Points on a hilly landscape, in no order, each with its height.
From any point a climber steps to the highest of the 2 points nearest to it. It stops when none of these is higher. Distance is the straight distance between rows; heights are no part of it.
Z_805: [-43  65 -21  17 -29  31   3  31 -35   7  16 -29  11  28  22  16  53 -10
 -19 -50  -9  -8  50  -1  18  53  21  33]  height 32.9
Z_964: [-56  11  43  16 -24  -4 -15  11   6 -30  19 -17 -37 -52  31 -45   8   7
 -61  10 -46   1  11 -62  -2  35  60 -14]  height 65.4
Z_25: [-47  41   8  14  -5 -15 -63  38  45   8 -37   6  25 -13   2  35  57  20
 -24 -37  26 -44 -55 -38   1  -1  -6  11]  height 5.0
Z_575: [-10  57 -82   6 -44  -5   7   0 -43  40 -48 -31 -25 -23  -2  35  -5 -18
  37   9 -15  14 -34   3  47  -5  -2  25]  height 22.3
Z_921: [ -8 -35  32 -41   4 -22 -56  -1  12  67 -20  -8   3 -76  16  -5   8 -23
 -30 -15   3  17 -47 -56 -25 -27  15  14]  height 69.8
Z_348: [-44  33  19  -3 -31  26 -13  40 -44 -22  35 -39  -9  -6   3  35  49 -51
 -52 -51 -23  -2  24 -33  43   5  18  30]  height 31.2
Z_600: [-13 -41 -21   2  22  34 -38  -1 -38 -12  72  -4   9 -19 -33   5   1 -31
 -43  10   4 -18   4  64   8  38   8  -1]  height 45.6
Z_729: [ 38  19  12 -23 -15  26   6  29  31 -43 -28  41  18  19  23  -5  -5 -22
   7 -26 -25  28  15 -12  24 -20  -4 -10]  height 42.4
Z_206: [  8  69   2  -8  -1 -19 -19  25  59 -30 -25  23   3 -20  -6   0  56  34
 -17   1  34 -42  -8 -53  -5   2  29  16]  height 2.9
Z_567: [-33 -14  -9  -8 -51  18  29  29 -20  64  35 -45  11  33 -40  -3  17 -49
  28 -48 -29  25   2 -43   8  -3 -33 -10]  height 25.2
Z_20: [  5   2 -42  41 -10  16 -11  14   3 -53  18 -18  23  24 -11   8 -19   6
  -2  28  34 -17 -21  21  36  56  20  -9]  height 43.6
Z_685: [-31 -40  -2 -35  20  -2 -36 -18  18  -3  15   7  21 -35 -43   2   0  -7
  -2  -1 -39  46 -26  21 -27   3  -3 -14]  height 54.8
Z_722: [ 47 -15  52 -10   4 -43 -46 -35  35   2 -26  16   7 -52  14 -53 -48  33
  39  24  13   3 -35 -22 -25 -10 -41  16]  height 63.4
Z_319: [-30 -17 -19   2  -9 -57  53 -47 -32  88 -19   0 -49  10  -4 -21 -54  -8
  41   8  20   0  -8  39 -12  -5 -52  -1]  height 38.5
Z_662: [-31  26   8 -29 -22  18 -26   1  10 -38  -6   0 -19 -44  51 -14  34   1
 -23   5 -81  26  41 -25 -18  23  67   5]  height 62.0
Z_35: [ 17  14  11  -9 -21  43 -18  56  -9   5   7 -17   8 -32  21  14  67 -37
   6 -24 -21  -2  48  49   6 -43 -10  -2]  height 40.3
Z_237: [ 28 -19  32  23  -2  -6  35  23 -11  -6  53 -35  10  50   9 -28   5  -1
  -7 -12  91 -33  50 -11   8  -5  -6  13]  height 30.7
Z_17: [ 30  24   1  23  20   5 -73  14  28  14 -46  20  22 -31   8  22   9   6
  -2 -11  38 -30 -89  -7  12 -19 -27 -21]  height 7.5
Z_128: [-45  19 -36 -13 -32   0   5   0  32  10 -53  -4  22  14  30  19  24  19
  20 -51 -58  73 -10  -3   0 -10   1 -20]  height 33.4
Z_868: [ 12 -15   9  50  23  38 -48  26  11   6  30  24  -1 -46  13 -20 -41   2
 -45  38 -16 -15   6  33 -25  21  32 -23]  height 66.6
Z_42: [-22  33  45  30   2  17  14  38 -30   7  33  25 -29 -15  13 -14  24 -34
 -44 -25  40 -29  45   9  25 -10 -22   0]  height 25.4
Z_65: [ 12  32 -37  19   4   9 -52   6   7  37 -13  40  12 -14  -9   0 -17  -3
  45 -21  27  -3  -8  76  -2  31 -36  13]  height 12.4
Z_129: [ 20  -5 -13 -24   3  -2  40  -3  -9 -71  -8   5  17  43  47  30  67  14
  14  -5  30  12  61  17  -6 -37  25  -2]  height 31.3
Z_181: [ 13 -12  11  56 -18  64  60  -9   8  18  44  10 -12  26  -1 -56 -30 -18
   9 -27 -49  -1   1 -14  11  20 -11 -50]  height 36.6
Z_504: [ 68  -9  46 -57  20 -53 -29 -10  15 -32 -34  24  22 -26   4   0 -18  13
  12  34   6  10 -20 -36  -7 -49 -11  26]  height 66.5
Z_649: [-10  29   8 -14  17 -23  31  12 -33   2  -4  -2 -63  11 -55  16 -17   2
  -8  27 -76  27   6  -9 -17 -31  -8  18]  height 22.5
Z_338: [  6 -37  27  24  24  25  18  51 -14  -7  49   2  22  30 -11 -20 -17 -15
 -26 -13  40  58  70  29  -8 -29 -22 -42]  height 35.3
Z_654: [ -6  15 -40   3 -49   9  43   0 -46  52   7 -55  -7   2   6  11 -14 -46
  40   1 -24  39 -14   5  18 -19 -15   7]  height 24.0
Z_240: [-34 -27  -8 -17  12  40  -6 -36 -16   0  46  12  -2  38  -3 -12 -15 -34
 -22 -68 -45  19  -3  37   6  44  22   1]  height 48.5
Z_389: [-29 -22 -50   1 -21  -6  10  20  17 -29  22 -45  50 -24  36  -4  55  15
  -6  31  55  -3  36 -14  -3  30  40 -20]  height 65.2
Z_496: [ -1  11  62  28  -6  25  14  19 -22  34  64 -26 -37   7  -5  -3  32 -36
 -20 -38  29 -37 -27 -45   8 -30 -18  -6]  height 27.3
Z_281: [ 52 -46  52 -20  53  -3 -35  19 -22 -10  13  -6  29 -21  -4  32 -34 -12
 -60  48  17  51  -1 -35 -40 -40  13   3]  height 9.0
Z_90: [ 25 -25 -10  -6 -17  15   3  -1  26  42 -10  22  27   0 -25  -7 -24 -46
  13 -26 -37  12 -75 -14  39  -6 -37 -34]  height 28.5
Z_32: [ 35  -2  55 -28  28 -28  18 -11 -12  37 -44  50 -38  16  14  12 -29   4
  12  -1  29  28  50  27 -32 -55 -32  26]  height 22.1
Z_542: [ -5  10  -9  13  18 -24  -1 -24  16  70 -15  38  -5  -6 -33 -13  -1  -1
  30 -22  38 -42 -43  40 -16  19 -55  -3]  height 14.5
Z_929: [-30   9   1  13  17 -18   2 -36 -18  35  31 -27 -47 -13   6  -8 -12  10
 -13  11  16 -48 -44   0  -2  23  12  31]  height 41.3
Z_225: [  9 -24  -5 -59 -10 -19  48  -8  29 -59  28 -22  29  55   8   4  74  23
   9 -28  36  -8  42 -47   0  -7  24  21]  height 31.0
Z_975: [ 42 -54  25 -37  27 -19  -5 -39 -24  41 -12  28 -20 -80  53 -14 -27   4
 -43  57  35 -29 -15 -22  -6 -40  15  20]  height 62.7
Z_688: [-30  29  42 -20 -24  -9  -7   5 -13   7   8 -39 -37  10  -1  41  37 -37
 -10 -63  -6 -31 -31 -41  20 -20 -14  39]  height 29.2
Z_327: [-28   0 -43  30 -20   4  27  54  40   1  31 -31  27   2 -25 -15  53  23
 -33  30  40 -57  22 -47  -2  32  21  -2]  height 63.3
Z_949: [-36  55 -19  -5  28 -21 -21 -59  25 -21 -28  52 -19  18  16  15  35  29
  -9 -69  -3 -41 -29  13 -17  39  22  36]  height 32.2
Z_150: [ 36  30 -56  -1  22 -34  45 -25   6   7 -74  47 -26  29   2  12 -46  46
  41  51  21   0 -17  -5   2 -20 -13  11]  height 46.6
Z_988: [ 43 -42  -2  15 -11   6  -1   4   0   3   6 -11  55   1  -1   6 -13 -34
  38  31  17   1 -45  22  27 -14 -71 -31]  height 26.8
Z_399: [-51 -64 -13 -16 -23 -10 -11  13  -7  14  56 -54  22  30 -31 -14  24 -12
  19 -39  17  13  30  38 -16  17 -20  -8]  height 27.9
Z_341: [  9 -47  21 -31  -2 -21 -12  -9 -21 -29   2 -28  -7 -76  27 -13   7  23
  11  75  16  -8  24  24 -14 -12  12  10]  height 73.4
Z_174: [ 22 -15   4  -3  43 -19   3   3 -36 -16   4 -16   5  -7 -13  66   6   3
 -22  41  24  20 -41   1  -8 -32  22   4]  height 7.4
Z_323: [-49  -2   1   4  -5   3 -19  12   1 -49  29 -57  20  62 -24  24  37  27
 -13 -26 -30  19  14 -28 -40  40  36  19]  height 30.9
Z_482: [ 19  33  39  -2  -4  -6  -8  53  26 -20   7  -5  -7 -39  -2   4  35 -24
 -40  13  25 -43   1 -64  26 -35  -3  12]  height 1.3
Z_590: [-76  38   5  24 -10  18 -42  29  28 -35   0  -2  11  37 -22  12  23   6
 -66 -52 -27  -6   7 -47  -9  55  31  28]  height 28.9
Z_799: [ 60  12  37 -20  21  -2 -27   8  12 -34  18  17  -1  35 -17  -8 -16   7
 -25 -21  10  14  14 -44 -42   6  46  40]  height 35.2
Z_628: [  2  34 -46  31   4   9 -98  -3   2  41 -33  -9  38 -45 -17  26  -3  10
  23  -2  19   3 -67  44 -13  21 -17   9]  height 10.1
Z_817: [  3 -37  26 -11  19 -17 -50 -10   2  36 -28  -7  23  30 -13  20 -59 -13
  -2 -49   8  59 -68 -12 -37   4   7  -3]  height 12.7
Z_869: [-20  19  -5  10 -15  30 -12 -10  22  25 -19  40   4  19  -2   5 -15 -44
  -7 -78 -78   7 -30   6  49   5  -6 -41]  height 31.5
Z_528: [ 53  -4 -45 -41  23  26  -7 -50 -20 -34  -7  51   2  -3 -17  13 -12   0
  14  20 -18 -14 -24  37   1  20  33  16]  height 42.8
Z_891: [-49 -46  12 -45   9 -48  35   6 -45   9  61 -58  -1  16 -46  -8  11 -24
   7  -7  61  -2  34  13  11 -25 -42   8]  height 29.0
Z_961: [ 54  52  12 -26   6  18 -19  12  42  -1 -12  68 -23  25 -17 -24  -4  -7
 -13 -37 -19 -16  15  -8   4   1  12  33]  height 38.9
Z_110: [-16 -47  56 -38 -31   3  -4  -8   0 -59  -6  19 -11 -40  55 -21  21  -2
  13 -19 -34   6  55  51  18 -17  -4  -5]  height 66.4
Z_116: [ 17 -38  45 -28 -13 -28  34   2 -21   0  34  -4   1  14 -53  -7  15 -27
  22   3  16  -7  17  -7  21 -32 -73  -8]  height 30.0
Z_570: [ 14 -17  12 -35 -16  10  22  -4  45 -67  43   0  12  28   1 -54  55 -10
  12 -20  -8 -36  34 -38  27  19   4 -10]  height 32.6
Z_277: [-15  27 -28  34 -32  -7  53 -21 -17  40 -39   2 -42  33  43 -21 -39  23
  50  12   7  10  11  26  -9  16 -25  -9]  height 41.1
Z_288: [ -5 -31 -30 -32  -5 -12 -10  -4  52  -7 -18   7  24 -48  -9 -28  26  27
  25  16 -10  10  -9 -10 -26  -4   5  -2]  height 57.2
Z_141: [ 62 -33  48  21  29  59 -52  -6  20 -17 -14  73   7 -33  16 -17 -43   4
 -23  22 -42  -6  39  69 -24   1  30 -26]  height 63.2
Z_765: [ 18  21  30  17  -8 -40  30  18  13 -14   9 -32   7  -6   1  -8   7  22
   7  33  86 -64  32   6  23 -14 -26  29]  height 29.3
Z_507: [  0  23 -25 -14  21 -42  61 -25   3  -3 -47  -8 -32  41  -2  36 -17  50
   4  41 -14  42 -17 -49 -15 -21  19  13]  height 43.5
Z_31: [ 20 -63  33 -13  18  -9 -31   1 -16  14  20   6  58   8 -20   3 -55 -25
 -41   0  43  45 -35 -48 -21  18 -11  -7]  height 10.4
Z_709: [-42   7 -21   9   3  -3  73  49  28  21   4  10   9  22 -41   5  44  15
 -31  10  34   4  41 -47  -7 -23  -3 -14]  height 61.5
Z_639: [ -3  -2   6  46 -24  43  41 -42   9 -50  21   3 -11  43  19 -23 -11  -7
  23 -22 -56 -24  14  45  45  18   9 -52]  height 38.7
Z_466: [ 42  28 -14  -5   1  -3  76  12 -29   9   4  -4 -23  34  11  13 -11 -22
 -11  15  44  -3  30 -51  21 -25   6  25]  height 36.9
Z_258: [ 72 -48  22  -2  28  52  -1  -8   1 -44  39  23  28   5 -28  -7  -9 -26
   4  38 -28 -20   1  39  -6 -14   0 -46]  height 35.4
Z_421: [-25  -1 -34 -30 -22  28   0   8  -5 -14 -18   9  20 -53  71  21  77 -17
  -3 -33 -46   1  34  34  27 -16  22 -19]  height 37.4
Z_66: [ 21 -41  -3  11  19  29 -31 -37  -7  -5 -63  62  -3 -33  31  -8 -42  25
  19  31 -29  18  16  67 -35  -3  25  -3]  height 59.2
Z_246: [-40 -37 -25  -2 -29   8  -9  34 -20  55  31 -55  45  86 -66  25  21 -40
  27 -52  20  30  27  -5 -20 -11 -36 -23]  height 26.5
Z_815: [-37  15 -68  12 -26 -22 -24   7  20 -47 -10 -12  33  23 -47  17  -6   1
  31  -6  27  11 -17  20  55  49 -27   9]  height 45.0
Z_12: [ 21  13  32  11  29 -48  13 -53 -48  15   2   8 -37  -3 -33   3 -61  -4
  19  45  18 -43 -70   6  15  -8 -61  -4]  height 37.2
Z_437: [  7 -22 -36 -29 -12  19  12 -47 -27 -20  10  32 -12  32   2 -28 -37 -13
  13 -17  -1  -8   4  42  19  60  11  29]  height 45.4
Z_355: [ 75 -41  13 -40  15  29  22  14  19 -77  47  -3  28  39 -32 -14  17 -12
  13  28 -11 -14  32 -23   9  -3   8 -13]  height 34.0
Z_199: [-17  16 -47 -27   5  18   5 -32   9   8  38   3  -9  19 -15  -5  20  -4
  -8 -18  -1 -15  -1 -29 -17  70  64  57]  height 42.0
Z_668: [  5  56  37  40 -26 -20 -20  35  18   7 -31   9  -9  38 -29   0 -24  -5
  10 -17  18  -3 -39 -41   6   9 -45 -10]  height 23.0
Z_371: [ 10  36 -45  -1  10  41 -50   0  37 -46 -11  -3   9 -32 -14  15  33   5
  25  14 -93  -8  -5  54  11  23  23 -21]  height 8.1
Z_190: [ -8 -17  -7  27  15  25 -57  23  -8  68  27 -15  26 -52  12  12  -2 -22
 -54  11  25  -4 -21   6 -29  12  23  15]  height 69.7
Z_216: [  8  27 -23  61 -28  36   0  33   9 -15  19 -52  29  32   1  18  27   0
  16   2   4 -37 -31 -11  26  15 -17 -22]  height 41.9
Z_375: [-14 -21  22 -52 -19 -16  48  12  27 -56  19  29  -8  16 -60 -44  19 -20
   0   4 -17   5  27 -27  49 -19 -44  -7]  height 31.1
Z_169: [-40   5  -4  -3  -3 -43  36 -11   6  16 -22 -44 -12  51 -38  29 -31  15
  10   2  20   9 -22 -62 -10   3   3  20]  height 41.2
Z_789: [ -1  19 -24 -15  10   7 -22 -36  27 -64   9 -39  23  45   1  14  59  33
  19 -17 -57  -7 -29 -27 -45  40  57   9]  height 32.7
Z_760: [ -33    2  -20    6   17   38  -10  -29   16  -25  -44   34  -25  -54
   58   13   33    9  -31   12 -106    8   14    9   -7   11   65  -48]  height 57.8
Z_202: [ -3 -11 -41  -8  -7  45   6  11 -14  -1  84   6  -5   2 -31 -19  30 -24
 -37   0   3 -33  43  19   5  45  47  28]  height 44.0
Z_733: [ 22  26  -3  17  17 -36 -78  -4  -8 -31 -16 -17   2 -18 -44   8 -57  47
  35  34  22  15  -4  41 -17  20 -39  37]  height 51.1
Z_493: [ 18 -28  11  -5   9   8  21  10  -5  21  21 -57  10  72  12  27  35  19
   7 -20   3  36  37 -39 -59 -29  39  -1]  height 38.6
Z_26: [-54 -24  35  49 -14 -20 -54 -19  -7 -18   9 -43  10 -41   2 -10 -47   4
 -11  16  -4  10 -72  14  11  22 -22 -37]  height 43.2
Z_387: [-37  29   5  33 -14  14  64  -1 -37  16  13 -14 -30  30  37   2   6  -1
 -27 -15  -8  11  16 -39  13  -7  14 -12]  height 38.8
Z_253: [ -4 -20  13 -14 -25  15  26 -15 -28 -32  -9  -6 -31  10  32 -20  32   4
  58  -8 -14 -17  77  64   2 -17  -6  11]  height 63.0
Z_334: [-64 -15  18 -20  10 -52  57   4 -14  57 -14   2 -47 -30 -23 -20   1  12
  -4  14  -9  24  23  -8 -13 -57 -40   4]  height 57.5
Z_545: [-82   9 -37   1 -28 -35  -6 -47  17  30 -25 -20  10  -1  11  15  44  30
  10 -44   4 -10 -45 -34   5  18   4   9]  height 37.3
Z_75: [ 22  14  15 -11  26 -18  -2  22  -6  93 -17   7   0 -18 -47  28 -12 -32
  -8   0   8   0 -40 -34 -12 -45 -35  14]  height 18.5
Z_973: [ -4 -26 -19   7  17  34  -1 -11  24  -3  17  12  26  38  -8  -7 -14   1
 -14 -17 -36  50  -7   2 -31  31  41 -22]  height 51.7
Z_573: [ 61 -25 -28 -59  22 -29  53 -54 -33  34  -7   6   6  34 -20   7 -62  -3
  25  29  47 -14   5  -7   5 -12  -4  42]  height 34.6
Z_608: [ 58 -45  20 -41  20 -25  25  28 -11 -36  26 -52  65   7 -12  12   9  -1
   0  39  78   5  20 -39   9 -41   3  -5]  height 71.3
Z_488: [-28 -58 -35 -41 -15  -6  22  26  13  -4  -2 -20  52 -40  16   9  22   2
 -45  34  52  23  12 -74  -3   8  56 -35]  height 67.2
Z_239: [ 73   0  -1  13 -31  28  34  40  12  34 -27   6  16   8  28 -15 -34 -17
  16  13   1  41  19 -34   5 -40  -4 -22]  height 45.1
Z_812: [ 45   5  -5 -21 -25   5  -8 -24  -1 -44 -83  38 -16 -20  22 -16 -53  20
  45  27 -37  42  32   8   3 -13  22  14]  height 54.6
Z_289: [-11   6  -3  45 -45  50   4  16  16 -60  15  20  15  -8  36 -42 -15 -15
 -14  -6 -27 -16  30  17  56  46  28 -43]  height 40.9
Z_101: [ 38   9 -16  10 -21  37 -10   3   4 -26 -20  -6   6 -54  55   4  26   0
   4  41 -27 -20 -20 -16  20  -7  52 -28]  height 44.9
Z_80: [ 39   4  55   8  24 -23 -29  22 -11   7  18 -21 -11 -12   9   7  -2  23
   2  26  49 -45  41  37 -33 -31   2  44]  height 27.5
Z_23: [-14  19 -16  33  -3 -13 -27 -20 -11  -3 -37  25 -34 -30  10 -25 -55  20
  13  30 -39  11 -42  31  15  12 -27  -7]  height 47.8
Z_457: [-55  33 -51 -30   4 -56  -9 -42  20 -20 -37  15 -12 -13 -26   4  32  51
   1 -35  27 -20 -36 -17   7  24  13  56]  height 34.9
Z_379: [ 18   9 -58  -5 -19 -28   8 -26   2   5 -81  26  -4 -31  48 -30 -44  48
  26  33  21  34 -10 -27  12   3  18   7]  height 50.3
Z_350: [ 12  44 -48  12  -1  36 -63 -19  -4 -44  -6  -2  27  -9   5  19  10  -6
  46 -18  -6 -32 -21  85  30  33  -1  13]  height 10.2
Z_939: [-67  18 -28  35 -19  14 -46 -25 -20 -22   0 -10 -20 -29   2  -9 -40  -3
  -7  -8 -35 -17 -56  32  59  44  -4 -16]  height 45.2
Z_59: [-32  -6  -9 -37 -44 -36  16   2  16  16 -31 -15   0  36  21  -8  13 -15
  58 -56 -33  61  41  -6  -5 -11 -21  26]  height 36.4
Z_474: [ 10 -18 -15  46  -5  28  53 -27 -24  19 -34  30 -39  26  70 -23 -47  27
   6   5 -13  29   8  -4 -25  -3  33  -9]  height 44.3
Z_808: [ 55 -32 -22  24   0 -11  -7  -2 -23 -15  17   7  32  18 -19  -4 -37  -3
  27  61  64 -10   8  54  16   9 -57   0]  height 25.6
Z_838: [ 17  -2   3  18  -5 -11  20 -42  13 -25 -25   5 -43 -17  27 -26 -24  53
  40  47 -47 -23 -23  -5 -10  -8  19 -20]  height 50.6
Z_611: [-15  28  25   8  11 -53 -30 -62 -44  17 -19 -26 -49 -18  19  -3 -41  18
  32   1  40 -42 -77  13   5  10 -31  23]  height 39.2
Z_727: [-14  26  10  17  -6  17 -11 -13   1 -52 -45   6   0  23  72  36  26  26
  19 -32 -56  31 -15  34   6 -10  22 -23]  height 29.7
Z_137: [-50 -53  23  25  -1 -33  22 -38  -1   0   2   9   0 -28   5 -25 -39 -12
 -17  -1 -17   5 -81   1  30  10 -44 -54]  height 41.4
Z_286: [ 12 -47  29   4  18  11   6   6 -32 -46  -1   4  10  38  42  15  -1  13
  -2   4  54  34  70  53 -16 -38   4 -23]  height 33.6
Z_650: [-33  12  -5   8  36 -16  -8 -18 -23 -13 -19   7 -30   9  -5  29  -2  34
  15   5  -2  -5  17  78 -24  -5 -22   2]  height 56.1
Z_296: [-42 -35  28  47 -17  -9  27  28   6  28  13 -12  13  30 -23 -36 -42 -12
   5  -8  54  39  28  19  -9   5 -56 -40]  height 33.9
Z_945: [-18  23   5  56  -8  68   2  49  27 -23  34  12  38  16   2 -15  17 -16
 -20 -13 -47  20  55  16  43  12  -7 -67]  height 43.1
Z_357: [ 29  23  37 -28  16 -43 -23  25  17  -5 -25   4 -18  30  -5   4   6  19
  24 -13  36  11  52  34 -44 -27 -18  55]  height 25.1
Z_6: [-33  87  -8  37  -5 -31 -21   2  24 -14 -45   0 -26  40  -3  35   3  32
  16 -31 -19   7 -33  -6  -4  10 -34   5]  height 25.3
Z_109: [ 40   6   9  15 -36  39   9  28   7 -17   5 -22  -5 -45  32 -23  27 -27
  41  29 -58 -24  39  20  22 -26   2 -23]  height 42.6
Z_54: [  6 -22  28  42 -24  -1  12  32   1  59  25  -9  27   5  24 -30 -17 -29
 -19 -11  99 -27  10  -4  13   0 -33 -18]  height 32.3
Z_707: [-19  32 -24  20   1 -28  19  46   0  28 -21  17 -33 -48 -34 -14 -51  19
 -57  56  25  15  22 -34  23  -4 -20  21]  height 60.2
Z_428: [ 35 -21  27 -19  37 -34 -26 -40 -12  81  31 -11  35 -67   5 -12 -28  -3
 -21  56  63 -49 -24  -2 -12 -18 -26  34]  height 60.3
Z_918: [-21 -33  19   3  18  15 -36  32  -2  78   1   9   1 -54  20  -1  -3 -46
 -62 -51   4  14 -46 -25   2 -27  -7 -31]  height 73.5
Z_484: [ 20 -13  24  -8  16 -44  37 -38 -48  25 -38 -18 -24  46  18  41 -28  -1
  33   1  20  27   4  18 -32 -59 -28  -1]  height 19.2
Z_470: [ 81  21 -34  22  27  56 -18   8   6 -55 -27  50   5  18   2  16 -11  21
  15  42 -10 -39  14  26  -5  32  33  -3]  height 40.1
Z_857: [-54  17   9  10 -27  -6  17  45  -7 -16   2  17 -35 -22 -25 -34 -39   7
 -47   7  -6  26  28 -54  22  31  27  10]  height 62.6
Z_416: [-42  51 -55   8 -19 -19 -11  19  35 -61 -21 -19  21  24 -37  10  27  42
  28  18 -32  17  31  14   0  42   3  16]  height 47.0
Z_696: [ -5   8 -47  -2  32 -26  41 -24 -33 -22 -19   6   8  30 -33  75  -6  -1
 -18  18  53  15 -53   2  32  -3 -16  -5]  height 6.1
Z_724: [-24  16   2  -4 -28 -44  12  -9  30  11 -34 -49  -2  58   5  -4 -16  44
  59 -28  -8  46  -2 -28 -58   6 -10  10]  height 39.0
Z_153: [ 40 -44 -22  10  -3  20  25 -15   1   7  24 -14   2 -26   3 -26  -2  21
  34  65   1 -20  29  35 -36   7  33   1]  height 70.7
Z_655: [  9   0 -14  23 -23  19  13  37   6  16  34 -95  35  46  -4  23  50   4
  34  -1  17 -19  13 -22 -24 -10  21  -8]  height 40.4
Z_849: [  0 -24  36 -46   0  -4 -22  16 -15 -61 -17  20  -7 -73  52   7  11  -9
 -25  39   0  20  50  12  12 -11  45  -7]  height 70.3
Z_994: [ 22  54  26  -1  11 -40   8  15  -7  36 -41  14 -31  -5   5  26 -11  -7
  -4  -7  16 -23 -54 -38  36 -42 -50   2]  height 20.6
Z_947: [-59  17  23  29  13  14  11 -38  44  30   2  53 -16  38  13 -17   3   1
   9 -78 -52 -10 -12  41   0  23 -34 -52]  height 35.5
Z_562: [  5  -4 -16  29   5  50  49 -16 -24 -10  22  42 -23  18  55   0  21  -1
 -32   5 -26   1  35   5   3   8  54 -26]  height 41.0
Z_534: [ -8   9 -15  10  36 -20 -44 -29 -11 -27  12 -36   0  12 -30   6   1  57
  37  25  42 -18   1  76 -56  21   8  45]  height 53.4
Z_864: [ -2  13 -17  -5 -14 -33 -53  35   6 -75 -27 -24  20 -16 -37   1 -16  34
  25  58 -11  43  38  34  -1  -7 -12  14]  height 49.0
Z_450: [ -5   3  11 -23  17 -12  23  32   5  41   3  46 -29 -51 -40 -17   9  -6
   6  18 -22   7  60  47 -20 -35 -58   6]  height 56.2
Z_345: [ 46  -6  35 -15  -2 -12 -71   2  54  -8 -11  12  26 -13  -2 -45  -4  29
  42 -11  -8   6  -2  15 -36  11  -8   9]  height 60.1
Z_660: [  1   2  15  12  23 -16  29 -10   5 100  28 -14  -9  39 -54   8  -9 -21
  14  -9  44 -42 -33 -21 -32  -5 -45 -16]  height 16.6
Z_179: [-54  71  20  31  20  -6 -17 -29  13 -35 -43  35 -48  20  39  29  25  21
 -20 -48 -54  -9 -22  18  26  16  11  -5]  height 28.6
Z_902: [-32  35  25  -9 -23  29  -5   8  21   7  16  12 -26  22  -4 -36  23 -14
 -28 -77 -72   7  10 -57   1  30  25  40]  height 26.4
Z_285: [ 44   6  53   2  34  63 -13  12   2  -9  32  37   2 -19   4  11  13 -43
 -34 -20 -49 -21  -5  23  13 -20  11 -33]  height 33.2
Z_50: [  9  19  17 -32  -2  33  24   9  -8  -6  43   2 -46  25 -44  -1   8 -29
 -23 -11 -71   3  27 -19 -11   2  27  24]  height 24.3
Z_804: [ 30  45 -80 -37   5 -17 -23  -5 -27  35 -40  -3  14 -43 -24  43  -9  -1
  18  19  16   5 -25  -6   2   7  20  43]  height 20.4
Z_269: [ -7   9  -9   2   0  11  -5  59   8  24   2  59  -9 -66 -37 -26   4 -12
 -55  38   3  -3  43  17  35  -1 -23  15]  height 58.2
Z_156: [-75   0 -48 -19 -44   8  -9 -26   0  -8  14 -26  13 -14  19 -21  19  -4
  -9 -20 -25  -2 -11 -21  20  67  36  20]  height 39.9
Z_806: [  0 -28 -33 -38  16 -52  52 -40 -10 100  -9  -8  -4  17 -17  -4 -22   0
  26 -11  67  -4  10  13 -22  -9  -3  27]  height 36.5
Z_695: [ 57  37   4   4   5 -16  45  36   4  18  -2 -43   2   4 -35  18 -17  14
  19  60  11 -25  12 -53  13 -50  -4  14]  height 35.1
Z_182: [ 27  -9  23  -1  15 -21 -30 -13 -12  59 -26  -9 -24 -69  40 -31 -40  -2
 -16  41 -18  21 -53 -44 -11 -21  15  -8]  height 66.1
Z_725: [-65 -24  62   2   0 -35  29 -32   5  27   8  20 -47  15   2 -29 -26  -4
   3 -58  -9   5 -36  13   1  -1 -36 -39]  height 39.1
Z_749: [ -5 -49  40  11  33  21   5  30 -47  -6  69 -40  25  49  -6   4   6 -14
 -32 -34  40  34  26 -22 -43 -24   6 -24]  height 36.8
Z_396: [ 52 -54 -41 -51  25 -10  24   3  13  14   7  -6  61 -16  -2  15   2  -2
 -21  49  51  21   4 -35 -15 -12  49  -9]  height 69.3
Z_704: [-67  -8  -1   4   1 -19  65   6  10  59  -1   8 -28  -8 -29   2  40   5
 -22 -15   9 -24 -14 -66   7 -30 -27 -19]  height 59.6
Z_256: [-52  -1 -14  20  -9  34 -13   5 -10 -41  38 -18  33  40 -11   7   9 -18
 -22 -57 -50  31  66  44  28  35   0 -32]  height 45.3
Z_127: [-39 -21   2 -17   8  25 -19 -19 -32  34  55   4 -39 -52   2   4   7 -41
 -49 -24 -19 -30 -43  20  25  16  18  11]  height 43.4
Z_922: [ 42  14 -10  46 -20  24  12  17  37  20 -16  13  -5  -4  29 -38 -19  24
  13  41 -16 -14 -12 -40  -4   8  19 -29]  height 47.9
Z_954: [-40  31 -73  22 -21  50  22  34 -20  11  -5  -2  15  -6  39  42  61  -7
 -16 -21 -24   7  48  49  21  10   9  -3]  height 35.0
Z_265: [ 12  10  23  -1  14 -15 -14 -24 -12  44 -21  -3 -26  18  25  27 -15  -8
  14 -40 -20  35 -34  14 -30 -10   4   9]  height 16.0
Z_796: [-38  -5 -43  -9 -20   3   7 -38  31  -8  -9 -62  54  37  20  23  63  22
  50 -39 -30  -8 -63 -45 -22  23  35 -16]  height 34.8
Z_506: [ 69 -37  40 -37   4 -18   4   7  24 -63  -1   8  37 -47  -6   5  13  -4
 -10  57  46 -20  -3 -30  16 -38 -15  -9]  height 69.2
Z_425: [ 30  -8  30 -25  50  -9 -37 -11  -6  12  41  17 -11 -33 -20  -8 -31   1
 -55  35  22 -22   7 -16 -47  12  48  52]  height 33.0
Z_512: [ 62 -16  46   3  55 -16  -9 -55 -13 -21 -10  62 -32 -39 -22  -8 -39  13
 -13  65 -15 -41 -54  13  12 -11 -40  19]  height 35.7
Z_710: [ 16  -5  35   8   7  16 -12 -13 -14 -30   9  10 -15  24  14  10   6 -17
  29 -25  -8 -20   3  84  -1 -19 -42 -12]  height 59.4
Z_489: [ 88 -10  -3  19  30  52  25  18  -8  -6  10  57   7  22  -8   6 -27 -13
 -26  45  20 -25  -6   3   4 -11   6 -23]  height 37.5

Where does a climber stop that starts at each point below?
Z_765: Z_341
Z_727: Z_918
Z_654: Z_608
Z_286: Z_341
Z_225: Z_608
Z_988: Z_838
Z_808: Z_341
